Each row is a point on a tangle of strands that fork and nearly touch. The rows are in no order.
Points whose rows are less than 27.2 apart are linked; no others are. Some points are linked to none.
pivo: [ 16  10   2   3 -18 -22   9  18  12   4  13  12   2  33   5   3 -12  -1
 -21   1  -2  32  30]
Gibo: [ 30  10  -6   0 -29 -17  -3  20  15   4  14   3   2  27   9   2 -12  -9
 -25  -5   1  35  20]
Peza: [ -6 -11 -12  11  13   9 -16  -9 -16   3 -12  -4  -1 -27  -2  -7  10   9
   3  -7 -11 -17 -33]
nefa: [ 12  11   7   0 -14 -25  13  18  14   2  11  17  -1  40   4   2 -14  -1
 -18   3  -1  31  36]
pelok: [-37   1  18   1  25   7  18  -7   3 -13  -6  34 -10  16 -10   6  -8   5
  16  22   2 -25  26]
zuram: [ 22   8  -3  -6 -19   7 -13  15  -1   8  -6 -11   5  -9   8   6   1 -17
  -8  -5   0  13  -2]
zot: [ -2  -4  -1   8   1  -9   7   1 -12   5  -4  -4  -3  -6   5   7   6   9
  -6   6  -4   3   0]
gufo: [ 10 -19 -23  17  -7 -27   1 -12 -15   9   3 -38   4 -20   8   3  19  22
 -11  -8  -9  13 -31]
mokep: [-30   4  16  -7  18  14   9  -2   8 -15  -8  30  -7  13 -12   0 -11  -4
  18  16   3 -26  20]
bok: [  3 -18 -18  16   1 -21   2 -13 -17   9   0 -31   2 -22   6   3  19  22
  -7  -7  -8   7 -28]
dufo: [-19 -23 -10  21  25 -17   6 -32 -16   5  -3 -18  -3 -27   1  -2  21  29
   4  -8  -9 -10 -29]
Gid: [-37 -26  -7  28  43 -10   8 -41 -11  -1  -1  -2  -5 -25  -8  -4  15  35
  12  -8  -7 -25 -27]
luv: [ 20  -9 -20  10 -16 -14  -7   4 -14  12   2 -26   4 -16   8   7  11   7
 -14  -6  -8  15 -20]
Piro: [  3   0  -7  -5   2  27 -27   4  -3  -3 -12  -2   5 -24  -3 -11  -3 -13
   5  -8  -6 -19 -29]
lita: [-38 -18   1  18  37  -1  12 -22 -11  -6  -2  17 -11  -8  -7   1   3  25
  12   9  -5 -29  -4]
buga: [ -7 -11  -9  12  14   2  -7 -10 -18   5  -8  -6  -2 -22  -1  -1  13  14
   2  -3  -9 -12 -24]
Dusu: [-39  -4  15   8  27   0  20 -12  -2  -9  -4  31 -13  12  -8   8  -6  14
  15  21   1 -24  24]
Bosi: [-16  15  23 -16   5  16  10   3  12 -12  -5  23  -3  19  -9   0  -9 -13
  16  11  10 -13  28]
vil: [ 24   7  -6   3 -24 -22   2  18  12   4  14   6   2  28   6   2 -12  -1
 -24  -1  -1  34  22]
Bef: [ 5  9  8 -1 -7 -4  6 11  0  3 -3  5 -1  9  5  8 -3 -7 -6  5  1 12 17]
vog: [  4  20  21 -15  -8   6   6  11  10  -2  -4  13   0  19  -2   4  -8 -19
   2   3   9   9  29]
kunen: [ 35  12  -5  -7 -34  -3 -13  20  11   9   6  -8   5   9  10   5  -8 -24
 -17 -11   3  33   9]
zol: [-22   9  18 -12  10  16   7   1   9 -14  -8  26  -4  14 -10   0  -9 -10
  17  13   7 -20  20]
Gigan: [  9 -16 -22  20  -7 -41  11 -13   0   1  15 -32   5  -4  12   5  14  30
 -14  -2  -7  21 -21]
veko: [-36 -20  -1  21  38  -4  11 -29 -12  -3  -2  10  -8 -13  -8   2   8  30
  11   4  -4 -27 -11]
lomar: [  9  22  22 -15 -13   1   6  13  13   1   2  10   1  26   1   4 -11 -20
  -2   0  11  19  32]
Mukab: [ 12 -11 -17  11 -10 -18   1   0 -14   9   3 -24   2 -13   8   6  12  14
 -13  -1  -7  13 -18]
gelet: [ 11 -10 -19  18 -10 -41  16  -5   7   0  22 -17   5  10  12   2   7  33
 -21   3  -5  25  -5]
diz: [ 27  -3 -20   2 -19   6 -25  10 -15  13  -9 -27   5 -29   9   2   9  -9
 -11 -13  -9   8 -28]
lilab: [ -3   1  -4  -8   3  29 -22   5   2  -7  -9   6   3 -16  -6 -11  -7 -16
  10  -5  -2 -23 -22]
fana: [-21   0   8  -5  14  17  -1  -1   3 -11  -9  21  -3   1  -8  -3  -7  -6
  15   9  -1 -25   4]
mopo: [  4  20  26 -38  -4  37   1   8  17  -8  10  12   0  27 -19 -12 -14 -30
  23   0  27 -10  28]
Pizer: [ 26  -6 -21   8 -20  -5 -14  10 -13  12  -3 -27   4 -19   8   6  10  -2
 -13  -9  -9  15 -24]
mika: [ -2  15  19 -16  -4  15   1   7   9  -5  -7  13   1   9  -2   1  -7 -18
   8   4   8  -3  20]
zaz: [ -5 -20 -14  17  11 -20   4 -20 -18   8  -2 -26   0 -22   4   1  21  24
  -2  -7  -9   0 -27]
Duz: [-27 -24  -8  24  34 -13   5 -37 -15   3  -3 -11  -4 -27  -2  -3  19  32
   7  -8  -8 -17 -29]
lagem: [-40 -12   9  10  34   3  14 -16  -4 -10  -4  29 -12   3 -10   4  -4  15
  16  16  -3 -31  10]
muz: [  8 -13 -18  19  -6 -44  17 -11   5  -1  20 -23   5   4  13   5  10  35
 -17   2  -5  22 -11]
Lav: [ 24  -3 -16   0 -14  16 -31   7 -14  11 -12 -24   7 -33   7  -3   9 -12
  -7 -16  -9  -1 -34]
Tik: [ 15  -4 -14   2  -5  19 -30   3 -13   7 -14 -16   5 -33   2  -6   7  -8
  -3 -13 -10  -8 -35]
feke: [-15 -24 -13  22  21 -24   6 -33 -15   6  -3 -27  -1 -27   4   0  24  29
   2  -9 -10  -3 -30]
zuv: [  9 -16 -22  18  -8 -36   7 -12  -6   5  11 -35   5 -12   9   6  17  26
 -13  -3  -8  18 -25]
mal: [  7   8   4  -3  -8   2   0  10  -2   3  -6   1   1  -1   4   6  -2 -10
  -4   2   0   7   8]
sipez: [ -6   3   3 -10   4  25 -14   4   3  -8  -9   8   0 -10  -5  -8  -5 -14
  11   1  -1 -20 -10]
Sogu: [ -3  15  17 -21  -2  24  -2   6  13  -8  -4  12   1   8  -7  -6  -8 -21
  14   4  11 -11  16]
sir: [ -4  11  12 -23   0  30  -8   6  12 -10  -4  11   2   4 -10  -9 -11 -23
  18   1   9 -19   7]
zose: [ 18  -6 -18  15 -14 -39  14   3   9  -1  25  -7   4  18   9   2   3  30
 -27   3  -4  29   3]
Sivut: [-14   3   8  -9   8  21  -6   1   5 -11  -8  16  -1  -2  -6  -6  -6 -13
  14   6   2 -22   1]
pamut: [  9  -1 -12  -1  -1  23 -29   2 -10   2 -13  -7   5 -28   1  -9   2 -11
   3 -12  -9 -15 -33]
pubu: [-38 -14   7  16  35  -3  17 -21 -10  -6  -3  21 -12  -1  -6   6   3  25
  12  13  -2 -28   5]
ses: [-31  -4   9  -2  21  14   6  -4   6 -14  -8  27  -7   6 -11  -3  -9  -2
  18  12   0 -30   7]
nal: [ 11   6  -1  -5 -10   9 -10   9  -5   4  -9  -6   2 -11   6   3   2 -12
  -3  -2  -2   2  -5]
danol: [-13 -18 -10  17  21  -6  -1 -21 -19   5  -6 -11  -4 -25   0  -2  17  24
   3  -5  -8 -15 -28]
siti: [  9   1  -2   6 -10 -18  11  10  -3   5   5  -2   0  11   7   9  -1   5
 -14   6  -3  19  13]
vepoz: [  7  -5  -9   9  -6 -15   5   2 -13   7   1 -13   1  -6   8   7   8  10
 -10   2  -6  11  -6]
retud: [ 17  15   9 -35 -12  43 -18  10  11  -2   6  -3   5   0 -10 -18 -13 -34
  17  -9  20 -10   3]
bar: [-11  17  26 -23   3  21   8   5  16 -12  -3  21  -1  23 -13  -4 -11 -21
  19   8  16 -11  30]
Nas: [ -8  18  28 -31   1  29   7   6  19 -12   2  19  -2  27 -19  -8 -14 -25
  25   6  24 -12  31]
fibof: [  9  10   5 -30  -6  41 -20  10  11  -7   1   0   5  -6  -9 -18 -13 -31
  16  -8  12 -17  -7]
loror: [ 14   8   2   2 -16 -12   5  15   3   5   4   2   2  15   8   7  -5  -6
 -13   2  -1  23  16]
Logu: [  5  15  16  -4  -8 -19  16  16  12   3   6  18  -1  39   2   4 -14  -6
 -13   5   2  27  40]
butip: [ 30  12  -3  -7 -30  -7  -7  20  12   7   8  -2   3  17   8   4 -10 -20
 -18  -7   4  33  16]
nedif: [ 12  -4 -12  13 -12 -37  18   6   7   1  21   0   4  22   8   3  -1  25
 -22   5  -4  28  13]
falu: [  8  -2  -8  11 -10 -29  17   8   1   4  15  -1   1  19   8   6  -2  16
 -19   6  -4  25  13]
midet: [ -8   3   6  -1   6   9  -2   1  -5  -3 -10  10  -3  -4  -1   2   1  -3
   4   7  -2 -11   3]
Mog: [ 22  21  12 -36 -17  37 -15  11  13   2   4  -4   5   2  -6 -11  -9 -35
  11 -10  21   0   7]
Sugu: [  9  20  19 -10 -12  -8  10  15  13   2   3  15  -1  33   1   6 -12 -17
  -6   1   8  23  36]
fode: [-37 -25  -3  26  43  -9  12 -38 -11  -3  -1   3  -8 -20  -6   0  13  34
  12  -2  -7 -26 -18]
bil: [ -1  10   9 -24  -2  36 -12   7  12  -9  -1   7   4   0 -10 -14 -14 -26
  17  -3  11 -20  -1]
Bobov: [ 28  10  -5  -6 -26   2 -13  18   3   9   0 -11   4  -2  10   6  -3 -21
 -12  -7   1  23   2]
pim: [ 26  22  15 -32 -19  30 -14  13  13   5   4  -5   5   4  -1  -7  -8 -35
   7 -10  19   8  12]

A fork is a point with three links, a tip a point with one. Leave the first point through the second and follow the links. Name the first fork or tip that comes.
veko / lita: mokep
mokep / pelok: dufo
zol / Bosi: mopo
Piro / pamut: zot
dufo / danol: Peza
Sugu / lomar: pim

Follow the links from the first point to the second, and from the first to the third. Name the last point that the two ways share.
pubu / bar / fana: mokep
buga / lita / bok: dufo
mopo / Sivut / lita: mokep

Name the points in between on the shortest way along the links from the first point to the second, in order.
fode / danol: Gid, Duz, dufo
nefa / Bobov: pivo, vil, Gibo, butip, kunen
lomar / pim: vog, mika, Sogu, sir, bil, fibof, retud, Mog
Piro / Nas: lilab, sipez, Sivut, fana, ses, mokep, zol, Bosi, bar
kunen / Bef: Bobov, zuram, nal, mal
